Points on a hilly landscape, in no order, each with its height.
From any point a climber steps to the highest of the 2 points nearest to it. It stops when none of these is higher. Distance is the straight distance between rows; heights are no part of it.
<1016> height 254: [ 97 141 107 117 157 158 123 130 120 143 129 131 129 140 121 120 135 153
  82 178 105 147 112 127 111  75 191 179 158 105 135  94  58  83 142 176
 154 141 117 110 116 186 127 162 113 185 187 166]
<1140> height 244: [147 166 101 150 131 132  77 123 103 119  86 115 121 129 154 153 156 154
 108  77 156  76 149  85 122 140 170  98  62 205 113 110 113 121 117 135
 148 145 142 123 100 136  96  63 109 135  90 100]
<1338> height 276: [121 133 137 115 174 164 117  94 106 118 119 130 124 122 173  79 146 131
 105 149 178 160 156  90 107  78 194 167  87 155 107 114  79 109 155 160
 157 153 145  81 125 192 158  94  77 156 126 156]
<567> height 228: [110  87 101 101 144 156 142 113 106 119 153 149 116 137 109  93 118 131
 161 195 101 122 110 177 130 141  87 141 140  83 136  98 115 157 169 163
 168 110 113  98 202 104 163 125 156 120 154 153]
<659> height 54: [135 109 179 128 125 126 103 123 143 146 108 122 177 105 144 123 130 111
 100  57 183 136 113  98 141 109 130 131  68 128 137 150 123 139  93 104
 100 119 122 148  89 137 214 129  71 123  65 109]
<250> height 343: [149 160 118 157 131 135  71 127 117 117 122 133 129 146 104 172 123 100
 100 100 105 143 175 135 183  82 176 152 170 133  91 164 134 123 121 148
 114  93 128  92 130 139 100 132 132 109  86 100]
<957> height 306: [141 124  94 138 108 150  95 160  74 114 103 106 105 173 155 119 123 114
 138 131 138 114 190 134 185 123 129 113 107  98 122 129 144 122 124 124
 145 105 125 123 142 122 147 121 138 116 101  75]
<1258> height 499: [155  94 165  96 123 124 195  92 167 101 156 195 124  90 116  97 143 130
 161 149  88 120 113 129 109 195 111 110 132 138 133 141 135 110 135 140
 120 169 101 158 156 136 141 138 103 101 128 170]
<1180> height 166: [ 83 128 139 162 124 156  60 129 114 130 108  78 127 114 117 115 151 129
  90 135 118 135 130 133 120 154 127 140 105 127 123 127 132 157 105 122
 122  58 119  97 157  89 142 118 128  95  96 126]
<258> height 301: [135 149  80 150 124 137 123 136  66 136 131 115 100 159 135 152 160 158
 141 152 121  96 196 124 156 112 173 127 148 152 127 105 101  74 143 150
 135 175 169 140  70 182  84 109 127 188 173 112]
<433> height 270: [ 88 171 141 166 103 122 125 194 142  93 140 105 115 102 141 108 108 117
 103 126 103 146 108 129 122  76 175 164 131 148 122 136 148  66 116 114
 117 142 102 137  92 185 151 206 140 132 134 111]
<410> height 431: [139 164 116 200 132  99 108 127 150 133  72 126 108 159  78 148 136  85
 190 104 124  95 146 119 111 155  98  95 165 121 132 149 138 132  79  65
 185 144 113  97 154  76  72  80 146 154  73 182]
<710> height 205: [ 91  86 125 110 119 145 139 136 139 148 130 134 150  86  89  82 141 124
 136 165  81 126  86 161 104 159 104 111 126  64 138 108 109 184 166 129
 133 106 105 124 195  77 217 178 127 125 111 142]
<768> height 295: [120  90 113 121 122 113 197 137 125 163 138 139 130 128 164 183 115 111
 188 109 137  99  80 130 146 246  39 117 112  93 150 113 161 182 140 130
 144 110 167 102 132  77 133 108 151 107 146 181]
<347> height 370: [172 136 121 218 128 124 125 102 197 102 102 107 130  95  61 135 146  57
 169  92 130 103 120 113 125 161  67  82 125 135 139 135 191 137  91  72
 183 113 103  92 187  62 100 121 165 123  84 202]
<959> height 380: [149  81 138 175 158 102 160 126 141 109 145 174  85 152 101 152 160 102
 157 151 146 110 159 133 119 138  94 139 146 101 157 133 163  85 159  87
 118 139 142 118 149 115 121  61 136 144 157 153]
<119> height 242: [126 189 125 121 123 150 122 161 103  84 127 129 109  88 154 120 110  83
  95 137 146 144 112 107 135  70 221 167 134 190 122 122  95  94 148 156
 138 170 131 122  63 189  95 210 128 146 132 118]
<675> height 219: [140 120  99 167  74 142 129 129 135  72 101 119  92 120 129  94 142 123
 170 125  81 114 147 135 123 178 116  53  96 157  86 145 143 153 132 141
 111  81 102 129 174  82  85 146 164 104 111 115]
<212> height 383: [120 116 140  83 130 108 192 141 173 154 136 153 166 112 133 117  97 148
 139 113 135 128  66 123  96 178 104 111 100 130 167 120 121 120 119 116
 118 146 101 179  61 158 152 168 127 138 174 107]
<327> height 278: [172 178 143  86  99 134 167 124 109  88 162 150 100 124 129 108 109  91
 141 118 108 187 139  98 148 115 171 104 173 168 128 158 152 117  98 154
 125 159  87 192 139 177  88 146 108  89 131 120]
<81> height 79: [129 164 120 174  76 113  81 145 133 150 128  67 132 199 121 182 164 153
  86 135 113 127 193 156 139 126 114 119 167 134 120 141 118 135 106 107
  87 111 130 124 113  96  73  99 149 114 106 121]
<765> height 434: [153  67 174 107 160 136 177  99 165  80 139 189  95  95  88 140 138 104
 164 152 144 121 120 136 117 146 107 173 147 123 141 158 138  90 137 108
 105 164 137 147 164  99 128  95 118 110 141 176]
<337> height 199: [ 82 152 103 150 136 132 110 138  91 172  83 103 132 178 180 184 149 185
 109  83 123 106 113 129 144 173 104 150 116 113 135  93 125 111 118 121
 155 107 182  91 113 110  72  51 123 152 121 142]
<457> height 387: [106 108 143  84 123 110 135 187 123 150 145 133 108 137 117  81  91 126
 139 173 139 146 112 145 142  62 125 165 141  74 148 126 128  84 134  97
 115 127 129 169 121 124 178 173 139 143 157  98]
<1227> height 277: [136 136 105  90 106 132 131 163  82 119 138 125  87 165 139  73  90 105
 153 172 143 160 190 123 169  83 135  98 119 125 132 134 147 139 134 134
 115 119 110 154 138 160 142 155 119  87 144  73]
<718> height 203: [130 157  73 175 106 132 135 115 150 130 122 107 137 116 136  32 115 113
 163 187  78 131 110  93 129 170  72  63  88  70 139 103 170 168 138 130
 121 104  98 127 186 102 155 159  85 117 107 149]
<178> height 330: [127 134  83 150 110 124 120 151  69 118 141 107  95 137 136  88 120 173
 154 151 130 107 156 112 109 109 160 135 101 172 142 125 142  87 165 132
 149 131 146 154  65 188 120 140 128 152 135  82]
<848> height 82: [127 123 161  93  95 133  97 106 130 134 153 108 157 110 135  99 127  97
  73 111 176 153 113 106 103  52 165 116 118 166  83 135 108 177 107 143
 128 140 131 144  98 134 177 169 138 147 122 105]
<408> height 258: [ 81  94 107 134 119  94 110 210 141 142  87 103 143 134 149 139  87 150
 142  90 174 116  93  95 103  82 100 134  74 119 145 141 129 123 110  80
  81 103 125 171  80 122 170 165 128 137 132  68]
<35> height 189: [116  92 146 121 154 167 131  70 135 136 136 101 175 119 150 118 151 138
  96 131 142 118  85 165 100 168 101 152 109 120 109 115 105 166 115 161
 159 102 150  72 142 114 148 101 160 138 124 176]
<944> height 423: [139 119 138  92 159 140 164  99  98 147 136 170 118 144 131 132 123 138
 119 160 130 135 101 136 140 172 115 152 150 103 144 128 121 116 103 160
 155 162 151 123 137 141 110  61 104 123 178 154]
<1090> height 102: [151 144 129 131 120  84 147 121 141 153 164 105 117 195 131 152 157 169
 121 165  77 113 163 178 121 160 101 114 179  85 142 114 150 118 134 129
 158 145 105 119 145 144 100 102 146 128 155 146]
<71> height 424: [157 105 175 113 147 148 143  88 158  98 132 141 150  44 116 155 134 107
 104 109  93 108 113 152 143 149 166 119 138 147 100 156 117 149 142 147
  88 134 125 117 153 130 149 173 137  92 110 118]
<139> height 69: [ 90 120  80  66 151 113 121 185  58 154 142 123 115 135 133 117  76 163
 119 152 170 125 132 118 147  22 142 147 130 127 100 104 125 113 117 147
  98 168 186 159 117 161 135 151 134 126 200  79]
<1256> height 89: [122 123 134 131 100 112 120 120 146 156 136 112 147 191 128 213 157 129
 116 134 101 123 174 170 144 124 107 163 218  88 165 128 131 127 116 113
 125 145 137  97 138 113  93 104 162 126 100 157]
<486> height 247: [163 184 143  96  89 111 165 126 104 145 172 137 111 129 127 110 105 133
 160 129  67 157 155 110 164 146 116  86 172 106 122 145 182 134  84 125
 102 133 110 195 162 162 127 148 103  69 141 117]
<900> height 211: [ 73  87 147  57 158 121 114 181 109 182  96 117 158  99 120 130 117 133
 119  85 115  78  84 119 126 126 143 152 104 105  78 129 132 169 142  92
 101 107 158 146 135 111 210 150 113 144 138 105]
<773> height 359: [119 107 113 107 148 123 132 113 103 173 141 144 139 151 167  88 153 159
 132 133 146 106  91 105 128 171  86 145  46 101 148  77 176 133 138 138
 159 108 165 113 133 152 160  61  97 127 161 154]
<349> height 346: [122 114 152  96 105 118 134 161 143 112 161 120 127  94  87 104 121 129
 125 158  80 157 106 154 123  79 147 149 174  91 163 120 139 102 148 116
 129 146  71 172 180 117 191 201 120 118 117 106]
<217> height 233: [ 65 103 127 106 134 104  90 208 119 197  92  87 140 161 108 157 107 117
 116  97 146 112 126 115 119  75 141 167 133  85 138 133 128 142 107  76
 111  85 138 160 122 112 193 149 130 144 107  83]
<2> height 372: [157 158 134 206 156 133  96 103 134  92 153 154 136 134 106 121 164  86
 128 136 117 179 153 107 113 129 133 122 171 106 144 132 168 107 119 113
 141 125  99  91 179 124 122  88 120 124  86 164]
<879> height 165: [ 85 151 117 165 148 108 115 159 165 130  84  85 140 170 125 198 132 150
 160 101 122 103 163 130 130 155 130 143 156 160 141 140 100  92 131  91
  93 118 105 138  60 130  74  86 127 158 132  77]
<924> height 246: [126  94 123 183 146 132 147 135 124 136 109  99 122 129 154 186 136 108
 161 100 174 106  77 137  93 209  53 120 106 116 146 110 147 171 103 112
 173 102 169  80 157  74 104  95 183 141 126 221]
<1098> height 335: [132  94 122 170 123 110 116 136 104 123 149 138 111 139  90 154 153 115
 138 151 137 133 166 148 150  69 133 188 177 118 152 144 138  67 195 112
 122 131 162 105 100 130 141  89 125 161 149 114]
<234> height 407: [157 105 166 160 134 164 125  77 152 106 186 129 154  43  86 138 150  75
 170 119 135 133 117 159 121 160  77 120 131 132 124 109 153 182 125 121
 147 110 125  74 232  83 180 151 163  81  75 207]
<103> height 313: [128 129 152  78 102 122 144 151 139 110 170 108 115 128 109 149 140 136
 119 189  92 130 152 177 165  69 179 181 182 119 154 113 109  69 162 147
 113 179 101 151 143 156 141 178 132 127 167 113]
<238> height 334: [150 151 101 221 157 125  76 108 114 126 114 193 108 148 109 113 160 112
 172 114 148 136 175  96 105 104 137 131 138 140 126 130 146  86 142  81
 157 143 154  62 145 125 103  64 116 176  92 176]
<514> height 184: [ 85 106 150 162 134 128 107 131 133 133 145 125 153 103  97 101 142  87
 104 137 103 154 115 125 122 136 125 131 128  91 157 115 152 129 135 106
 123  97 107 138 161 101 202 151 102 109  99 118]
<923> height 467: [153  98 137 147 156 152 119  85 129  73 132 182  97  78  94 119 101 102
 157 126 140  83 146 162 138 113 119  87 126 197  80 120 152 126 131 103
 137 158 132  95 197 137  96 141 173 107 140 168]
<507> height 347: [162 107 185 163 165 163 132  57 183  97 141 151 160  64  77 163 123 100
 135  82 181 127 135 167 116 131  79 116 134 151 138 127 120 136  90  74
 143 139 109 110 198  93 144 131 161 124  70 191]
<1289> height 497: [133 152 131  68 134 131 195 125 136 143 130 177 110 164 135 127 119 151
  94 157 148 177 101 114 114 121 165 177 136 130 151 135  93  76 107 175
 141 182 162 152  97 139  81  97  79 132 207 156]
<30> height 299: [122 160  97 196  66 117  88 177 103  94 126  92 110 132 111 144 134 139
 102 115 118 146 141 115 118  82 177 115 130 176 116 158 141 100 123 131
 108 125 120 142  66 152 105 158 137 137 132  73]
<1112> height 257: [140 102 123  22 116 156 168 129 129 134 179 165  87 145 101 109 108 170
 143 193  98 152 141 174 141 118 122 154 134  79 142 118 118 134 148 170
 123 135 104 147 184 114 151 154 126  81 182 137]
<403> height 148: [ 69 130 123 144 146 137  60 147  68 162 142  81 116 156 143 130 135 151
  83 158 114 149 164 145 150 115 120 133 148  91 137  82 158 146 124 119
 111 100 143  87 152 149 156 131 107 111 134 142]
<87> height 274: [135 114 121 120  34 119 164 150 175 139 131 142 146 121 119 140 142 144
 185 144  57 136 140 168 163 141 104  74 152  83 171 111 140 137 158 108
  55 129  77 160 159  99 140 193 145 110 126  98]
<1149> height 285: [110 111 121 113 142  87 134 195 126 161 123 156 120 118 170  90  85 171
 152 126 163 110  89  94 101  98 115 141  56 119 138 126 157  96  90 102
  77 153 139 160 106 173 184 173 119 112 168 116]
<202> height 133: [ 78  73 115 137 158 121 191 117 175 129  85 103 168 163 138 127 123 138
 163 122 125 125  84 117  92 184  57 132 120  89 170 125 120 130 164 113
 131  72 104 148 115 113 139 109 127 158 144 118]
<1060> height 218: [158 157 141 150 106 106 138 107 116 118 149 124 117 115 119 157 135 111
 130  80  53 134 138 119 149 181 113  84 172 129  97 160 202 148  88 123
 125 116 118 128 171 138 111 123 115  67 105 147]
<704> height 352: [140 120  87 108  84 122 149 145  84 145 150 139  90 143 164 132 104 113
 175 153 120 114 125 120 191 199  59  95 114  74 127 108 176 190 115 141
 147 115 148 100 147  88 152 129 128  92 149 152]
<1204> height 308: [155 160 151 132 125 159 136  95 153 121 128 159 135 123 141 161 153 140
  93 145 108 178 137 111  89 148 193 122 176 126 150 133  81 107  88 162
 141 176  90 129 136 170 105 153 116 145 134 173]
<57> height 279: [109 137 118 147 131 149 108 118 140 141 108 131 133 168 143 132 139 176
  79 157 107 164 123 140  79 133 152 148 155  99 143 122  86  98 116 144
 147 116 111 115 125 132 107 129 143 164 134 145]
<1031> height 67: [137 136 173 130 101 118 106 139 157 127 116  87 181  82  95 112 113  94
  79  58 161 167  91 126 122  74 150 118 111 148 114 179 104 154  78 116
 105 109 106 167  94 110 182 185 114 107  72  94]
<1013> height 180: [ 77 142  83 153 143 121 116 149 120 157  85  84 149 169 163 176 122 184
  86 109 121 103 150 131 147 106 150 169 137 131 111 122  90  92 128 122
 101 117 174 122  88 128  79 111 120 154 118  81]
<1388> height 275: [103  76 131 118 126 103 130 153 120 136 117 117 117 114  93 107 116 100
 108 118 139 119  97 124  96  68 152 160 122 140 128 147 115 124 220 112
 166  84 149 150  99 101 174 146 143 178 111  71]
<422> height 496: [148 153 149 169 156  78 142 125 192 108  95 102 104 131  85 179 133 135
 179  94  97 101 142 144 117 175  74  99 183 125 140 164 137 124 122  68
 141 126  75 136 142  78  68  88 145 129  86 134]
<398> height 251: [141 140 123  82 127 134  90 154  86 125 130 124 116 109 162  44  81 112
 138 121 175 169 131  90 141  62 154  93  66 158 128 118 154 136 114 127
 129 115 105 159 131 167 164 177 116 105 120  71]
<1279> height 250: [152 160 121 112  88 111 115 195  82 115 165 136  97 165 113 128 100  94
 131 137 168 161 190 134 194  28 163 157 137 142 121 142 126  96 136 132
  83 155 136 172  81 156 140 154 124 107 141  79]
<1144> height 32: [109 139 122 140 149 133  68 132 120 158  80 143 172 146 134 187 106 124
  98  62 163 126 111 107 140  89 162 179 109 129 121 158  82 157 116 131
 101  89 148 118  91 105 130  93 109 138  55  97]
<444> height 328: [140  71 145 116 133 135 149  79 114 120 119 175 138 127 136 138 128  86
 127  97 198 126 102 120 146  98  98 154 118 145 133 137 104 128 154 144
 152 127 176 120 111  84 123  72 147 163 118 119]
<834> height 310: [178 172 136 124  96 111 140 128 134  95 162 148 119 161 118 180 116  93
 125 114 101 161 187 138 167  82 184 135 203 148 135 159 130  93 114 146
 107 164  97 156 145 150  83 150 141  96 102 110]
<990> height 580: [160 130 121 150  91  98 159 121 202  87  90  79 116 100 102 163 118 146
 160 115  78 106 129 142 127 191  56  94 151 108 170 164 136 152 138 108
 130 106  68 145 168  40  87 136 132  96  76 113]
<13> height 271: [140 141 113 131 154 146 122 118 115 113 116 167 104 144 138 158 145 130
 126 109 133  87 149 109 127 171 162  92 120 167  97 108 110  93 126 130
 137 160 139 152  85 134  63 103 153 179 138 114]
<339> height 435: [ 97 118 141 118  92 116 126 142 182 125 122 134 162  81 124 107 103 154
 137 130 103 129  75 131 106 144 115  92 106 144 145 135 129 139 133 106
  74 103  94 164  95 110 138 187 138 120 134  76]
<289> height 599: [150 138 186 105 145 167 138  45 139  99 180  97 168  82 147  62 162 112
 127 120 136 163 159 165 161 139 134  76 116 161  85 103 129 153 124 170
 128 144 108  83 163 173 170 134 106 110 147 146]
<361> height 418: [103 147 148  87 145 114 191 151 152 162 155 160 128 123 159 129  86 156
  84 128 179 154  66 104 104 106 141 171  94 139 151 115 113  85  95 147
 119 171 141 179  67 166 123 162 121 147 200 138]
<1021> height 340: [112 108 106 115 109 133 120 165 129 154 103 116 125 172 154  95 118 155
 128 131 119 123 140 128 156 137 102 115 114  48 139 115 149  88  93  99
 139 107 113 153 101 119 150 158 143 156 137 103]
<375> height 210: [115 166  70 128 119 136 140 185 112 118 104 143 164 160 155 168  89 144
 111  88 172 156 131 110 101  74 178 176 127 147 130 126  87 103 178 117
  97 132 164 158  27 117  73 136 167 180 100  58]
<1168> height 30: [136 149 142 165 120  71 113 146 144 156 130 152 120 157 133 163 117 130
  91 113 131 165 131  93 135 118 126 149 166  85 165 160 168 105 113  92
 108 125 128 125  85 140 136 115  81 122 118 130]
<628> height 191: [159 143 133 167 132 106 135 114 136 116 163 127 113 104 121 128 152 138
 155 142  67 117 116 144 111 220  80  85 152 100 119 122 191 169 130 119
 143 128 116  84 192 118 128 120 133  86 119 185]
<594> height 594: [105 105 159  70 109 153 173 113 144 155 145 188 155  71 134  68 129 159
 133 135  89 138 104 137 129 161 131 110  97 127  93 131 101 139 127 140
  69 147 125 141 137 151 187 195  88  97 125 158]
<226> height 304: [114 100 114 179 126 125  61 135 100 116 129 105 120 116  70 128 166 118
 104 140 108 141 131 141 103  64 149 161 165 115 127 143 134 119 184 114
 154  87 142  90 126  97 156 119 134 167 102 101]
<533> height 294: [134  94 128  90 137 152 153 129  71 124 111 169 116 144 163 106 121 113
 120 112 196 137 104 108 121  85 156 168  96 162 141 133  93  92 175 153
 140 141 182 151  81 140 106  92 125 165 128  98]
<366> height 427: [147 163 116 113 170 140 175  99 125 122 107 179  85 146 129 149 125 123
 138 186 166 174 154 119 115  91 192 168 164 151 158 133  60 103 131 176
 126 199 164  99 149 149  50  86  78 133 200 185]
<74> height 368: [131 139 113 136  99 105 129 117 113 112 170 151  96 129 124  83 121 138
 182 181  84 109 134 122 108 140 139  80 126 181 127 121 148 130 167 154
 130 130  98 142 126 181 109 138 126 122 157 115]
<364> height 342: [146 152 137 167 180 158 114  77 148 129 127 177 109 132 111 151 159 129
 125 160 128 136 166 118  89 125 174 112 155 147 139  97  98 105 106 130
 153 170 114  85 178 173  77 112 137 153 159 200]
<611> height 118: [135  94 124 125 157 100 203 126 173 140 119 142 134 180 131 161 137 171
 138 115  92 110 100 156  89 179  83 136 154  78 158 133 130  97 166 135
 143 123 106 142 131 139  95  98 152 160 169 153]
<1137> height 113: [161 192 134  87 144 139 139 107 116 145 128 113 153 108 142 128 136 146
 107  91 106 112 118 116 125 224 141  56  91 133  80 123 120 170  68 148
 137 158 120 170 102 133 103 116 123 113 114 110]
<658> height 481: [141 121 152 149 181 134 107  66 130  98 126 130 124  78 141 138 130  93
  94 139 140  96 137 122 143  93 169 117 119 193  87 130  93 156 140 172
 100 133 146 106 143 157 120 141 111 117 132 134]
<978> height 416: [135 110  87 128  86 127 124  98 108 108 145 129 114 120 160 119  99  98
 142 134 139 104 116 105 165 161  70  90 106 153  91 128 157 203 126 155
 174 102 140  91 134  82 136 127 147  98 110 130]
<682> height 510: [ 95 120 161  50 142 149 135 154 122 151 149 160 113  79 119  56 113 146
 126 161 108 127  79 136 122 103 170 145  90 136  94 102  83 129 145 163
  76 154 124 163 125 173 194 207  95 133 180 157]
<1050> height 226: [129 127 112 121 123 140 112 120 125 116 112 114 132 120 157   9 100 145
 129 163 132 145 110 122 112 125 110  81  62 121 121 122 128 147 136 129
 133  93 104 132 147 128 164 166 118 118 109 107]
<663> height 17: [155 155 142 156 102  86 144 131 143 172 104 109 132 128 117 163 123 101
 114  99 118 150 122  71 118 169  79  86 155  64 183 156 165 170  84  83
 124 105 118 173  99 110 133 133  92 119  89 133]
<225> height 489: [138 146 151 161 179 171 100  72 123  84 181 102 159  62 128 102 151  89
 135 124 125 175 134 137 149 151 102 106 133 145  95 112 169 173 124 146
 156 115 106  56 200 141 158 106 119  83 113 184]
<1040> height 364: [154 122 136 132 123 118 118 108 135 154  97  89 149 136 178 122 179 137
 156  87 159  62  92 109 118 202  80 115  41 117 138  95 162 166 123 111
 184 112 151  93 115 117 144  40 125 145 110 162]
<1259> height 81: [104 172  90  98 142 112 116 157 115 135 157 127 126 107 138 130  80 149
  94 153 129 122 122  82 145  75 168 117 137 154  99  96 137 113  77 147
 102 176 132 168  93 185 108 196 117 114 195 106]
<90> height 149: [ 89 121 141 161 159 111 135 109 179 139  79  95 165 139 131 159 136 130
 124  88 155 132 104 107  97 177  98 137 115 159 160 149 113 130 126  98
 133  99 118 122  82 101 113  69 103 145 106 109]
<144> height 190: [ 59  65 128  87 149 128 133 173  67 171  99 111 141 144 136 119 126 152
 102 112 118 109  73 135 136  82 122 181 123  71 101 113 128 113 146 131
 134 113 182 135 147 133 165 110 122 154 169 114]
<1138> height 408: [135 103 143 116 126 148 122 104 117  97 165 170  88 118 101 104 130  88
 191 172  96 109 175 139 153 114 145 130 139 165 112 127 151 112 150 145
 102 116 114 131 180 154 124 127 148 102 144 135]
<1019> height 167: [109 112 148  71 125 177  99 107 135 168 111  93 180 124 154 128 148 130
  89  97 158 117  96 135 132 144 137 153  82 100  89 111 105 186 104 135
 159  81 153 113  97  84 159 130 169 158 107 109]
<789> height 558: [133  97 109 128 192 156 125  75  89  84 127 145  92  90 134 115 124 121
 143 152 159 105 171 111 138 112 132 108 120 196  86 122 116 137 151 155
 152 160 158  81 150 181 102  95 121 135 171 160]
<623> height 96: [131 151 135  76 120 143 117  98 127 142 154 133 167 111 147 108 103 144
  84 122 130 147 109 100 121 132 142  95 130 141  99 119 137 150  60 147
 124 146 117 163 106 154 133 171 131 111 139 113]
<174> height 507: [144 130 179 123 109 150 100  91 145 118 134  48 180  96 137  64 162 124
 104  96 142 127 142 169 138 116 164  97  63 164  73 127 139 167 108 151
 104  97 125  89 142 134 178 143 123  97 112 100]
<292> height 150: [ 97 152 136 136  94 152 104 133 141 144 105  76 127 112 114 129 157 152
 102 110 126 109 118 110 135 231  94 112  79 132 125 129 136 172  69 119
 123  83 122 131 123  64  91 101 137  85 116 132]
<424> height 213: [116 113 105 155 140 165 111 103 115 122 117 122 128 135 134 166 133 148
 138 125 155 100  95 156 112 176  83 135 122 148 104 109 109 148  95 145
 192 107 153  80 147  85  71  87 200 145 133 169]
<898> height 78: [119  84 141 109 122 143 147 123 133 146 136 127 147 131 113 177 137 121
 119 148  99 130 123 138 119 156  98 186 201  44 165 145 146 152 115 111
 130 109 134 120 150 115 145 127 143 107  98 161]
<913> height 220: [135 162 133 149 111 133  84 121 132 104  93 132 162 103 141 129 126 104
 103 116 158 135  99 108 100  73 209 166 126 194 121 163  70 120 135 148
 119 154 141  93  55 160 108 141 112 161 100 112]
<62> height 88: [140 139 113 123 107  45 180 157 128 190 156 104 115 214 128 111 142 150
 149 165 115 120 141 141 117 117 103 135 138  90 150 126 154  85 152 109
 154 147 144 161  84 160 109  88 128 157 185 114]
<134> height 331: [146 171 118 164 126 118 107 132 121 107 164 124 107 150 127 107 142 134
 114 168 117 214 186 123 131  68 148 118 186 116 149 124 158  91 153 123
 155 139  90 100 146 167 121 115 103 130 145 111]
<999> height 420: [154 156 156 205 160 140  90  65 147  80 129 110 152  90  97 113 162  91
 117  81 113 159 131 134 121 125 136  98 141 188  93 150 144 128  91 138
 128 120 110  80 189 143 106 101 108  94  97 179]
<1015> height 164: [149 104 159 137 127 148 154  67 174 115 135 113 160  89 126 143 152 142
 129 118 113 109 103 141  92 219  61 120 143 109 128 145 131 164  96 128
 162 118 121 109 141 100 132 132 157 116  80 192]
<636> height 305: [147 123 102  83  65 131 183 149 116 168 140 179 110 144 140 116 112 143
 177 169  92 129 147 156 182 176  90  83 116  53 135 118 146 164 127 127
  75 131 133 139 144 104 147 163 132  91 160 115]
<370> height 302: [114 135 107 172 138 145  77  78 101 130 130 135 137 130 130  88 160 137
 125 143 155 157 163  80  85  87 151 136 122 176 124 126 124 125 151 139
 181 122 150  70 116 156 132  81 102 162 103 139]
<617> height 378: [147 112 134 141 134 122 108 120 164  72 105 123 122 105 118 165 119 136
  97 122  96 113 125 159 133 118 140 140 167 131 104 175 125 119 145 123
 114 103 109 112 128 101  89 141 158 112  89  94]
<413> height 225: [122 115 132 112 157 114 158 131 182  75 139 142 141 114 134 186  92 128
 124 103 151 108 102 126  85 136 138 140 140 199 144 140  87 123 185 130
  90 132  98 184  73 130  76 151 168 141 106  90]
<248> height 221: [129 178  96 136 147 131  75 102  77 173  98 120 120 155 178 147 149 185
 122  93 150 109 131  89 128 131 127 117  86 158 152  78 133 135 128 123
 200 124 164  85 132 146 114  28  84 136 108 125]
<483> height 267: [130 104 163  54 190 168 146 138  87 131 111 129 113 125 153  70 125 110
 101 146 177 135 104 137 115  84 194 169  93 143 102 127  73 132 170 174
 138 139 162 138 128 172 156 130 113 153 152 128]
<52> height 490: [113 106 104 141  94  81 143 154 189  98  93  95 135 133 118 148  96 151
 140 127 109 118 117 141 129 136  68  94 135 122 153 153 125 145 168  93
  79  89  84 169  98  67 108 158 131 115 119  63]
<137> height 181: [148 162 116 171 139 109 130 110 147 127  99  91 127 134 144  65 133 122
 125 153 111 119  99 103 110 196  71  90 104  79 137 133 144 152 110 115
 176 102 107 133 144  85 126  97 106 145  87 154]
<1241> height 248: [106 106 128  89 149 121 141 175 133  98 126 127 106 121 104 172 101 112
 125 105 133  99 130 156 116  76 164 175 168 170 121 137  85 118 238 121
 113 108 130 180  84 109 105 171 178 175 104  62]
<707> height 319: [ 99  88 111  81 148 106 161 168 122 192 134 157 139 155 134  85 115 176
 145 144 120 107 102 125 134 155  96 159  77  66 147 105 173  99 105 123
  93 124 153 142 129 155 165 114  91  96 195 141]
<204> height 425: [176 117 167 160 108 117 128  67 147 121 119  99 167 144 138  91 170  77
 155 110 192  92 135 129 123 146  96  97  91 141 132 127 135 166  92 122
 153 140 134  87 113 112 152  64 132 165  88 152]
<940> height 514: [156 103 144 171  87 138  98  70 150  91 129  86 146  92 107 130 146  76
 135 102 176 102 115 139 152 143  60  89 101 166 105 138 121 194  97 143
 155 102 134  82 141  44 133 113 153 120  83 169]
<674> height 443: [ 85  96 145  40 133 118 172 198 139 146 152 157 105 121 109  90  90 158
 118 148 109 121  65 168  93  81 150 171 119 118 130 114  89 104 187 145
 119 139 121 184 130 141 170 204 141 152 183 130]
<1363> height 227: [142 197  59 147  91 121 105 198  69 129 144 146 124 159 133 164  98 134
 127  97 170 149 194 112 154  37 198 173 115 159 128 125 103  94 167 132
  99 168 172 140  32 151 114 150 128 156 107  73]
<466> height 132: [119 189 127 134 141 116 118 158 118 166  95  82 105 138 125 182 163 140
 121  74  93  93 126 122 133 236 127  86 123 113  99 129 142 165  77 110
 145 130 123 139 105  77  77  83 132 108 109 118]
<805> height 369: [117  68 124  92 147 140 161 116  93 113 132 166 124 135 125 172 100 113
 129 136 135  92 109 152 157 114 108 169 162 122 105 140 106 139 152 154
 117 140 169 139 148 104 111  89 158 126 153 117]
<1072> height 286: [166 129 141  62 112 128 166 143 134 123 179 116 104 183 117 123 142 160
 144 216 112 135 187 199 163 104 127 159 154 120 142 121 100  91 136 166
 102 176 118 162 142 158 117 121 129  99 204 146]
<208> height 42: [147 156 134 131 128 104  83 158 117 152 114 160 136 131 151 158  93 123
  85  78 167 151 129  78 156  84 176 149  91 137 138 153 141 117  93 122
 102 134 136 136  83 161 155 134  83 101 103  93]
<405> height 243: [123 130 109 136 104 133 128 158 135  87 103 117 106 145 133 114 142 129
 143 108  99 103 149 137 123 191 144  66  98 160 112 126 130  98 143 123
 119 110  95 172  98 105  77 151 160 140 128  71]
<701> height 381: [153 158 101 148 149 134 115 104 133 136 111 191 100 144 120 211 132 111
 144 156 145 141 207 119 134  66 181 132 195 137 144 113  71 126 123 138
 107 195 163  67 180 143  56 116 113 140 171 186]

Where does a climber stop that starts at each point below?
<514> | <594>
<663> | <594>
<900> | <940>
<628> | <789>
<1363> | <594>
<1241> | <594>
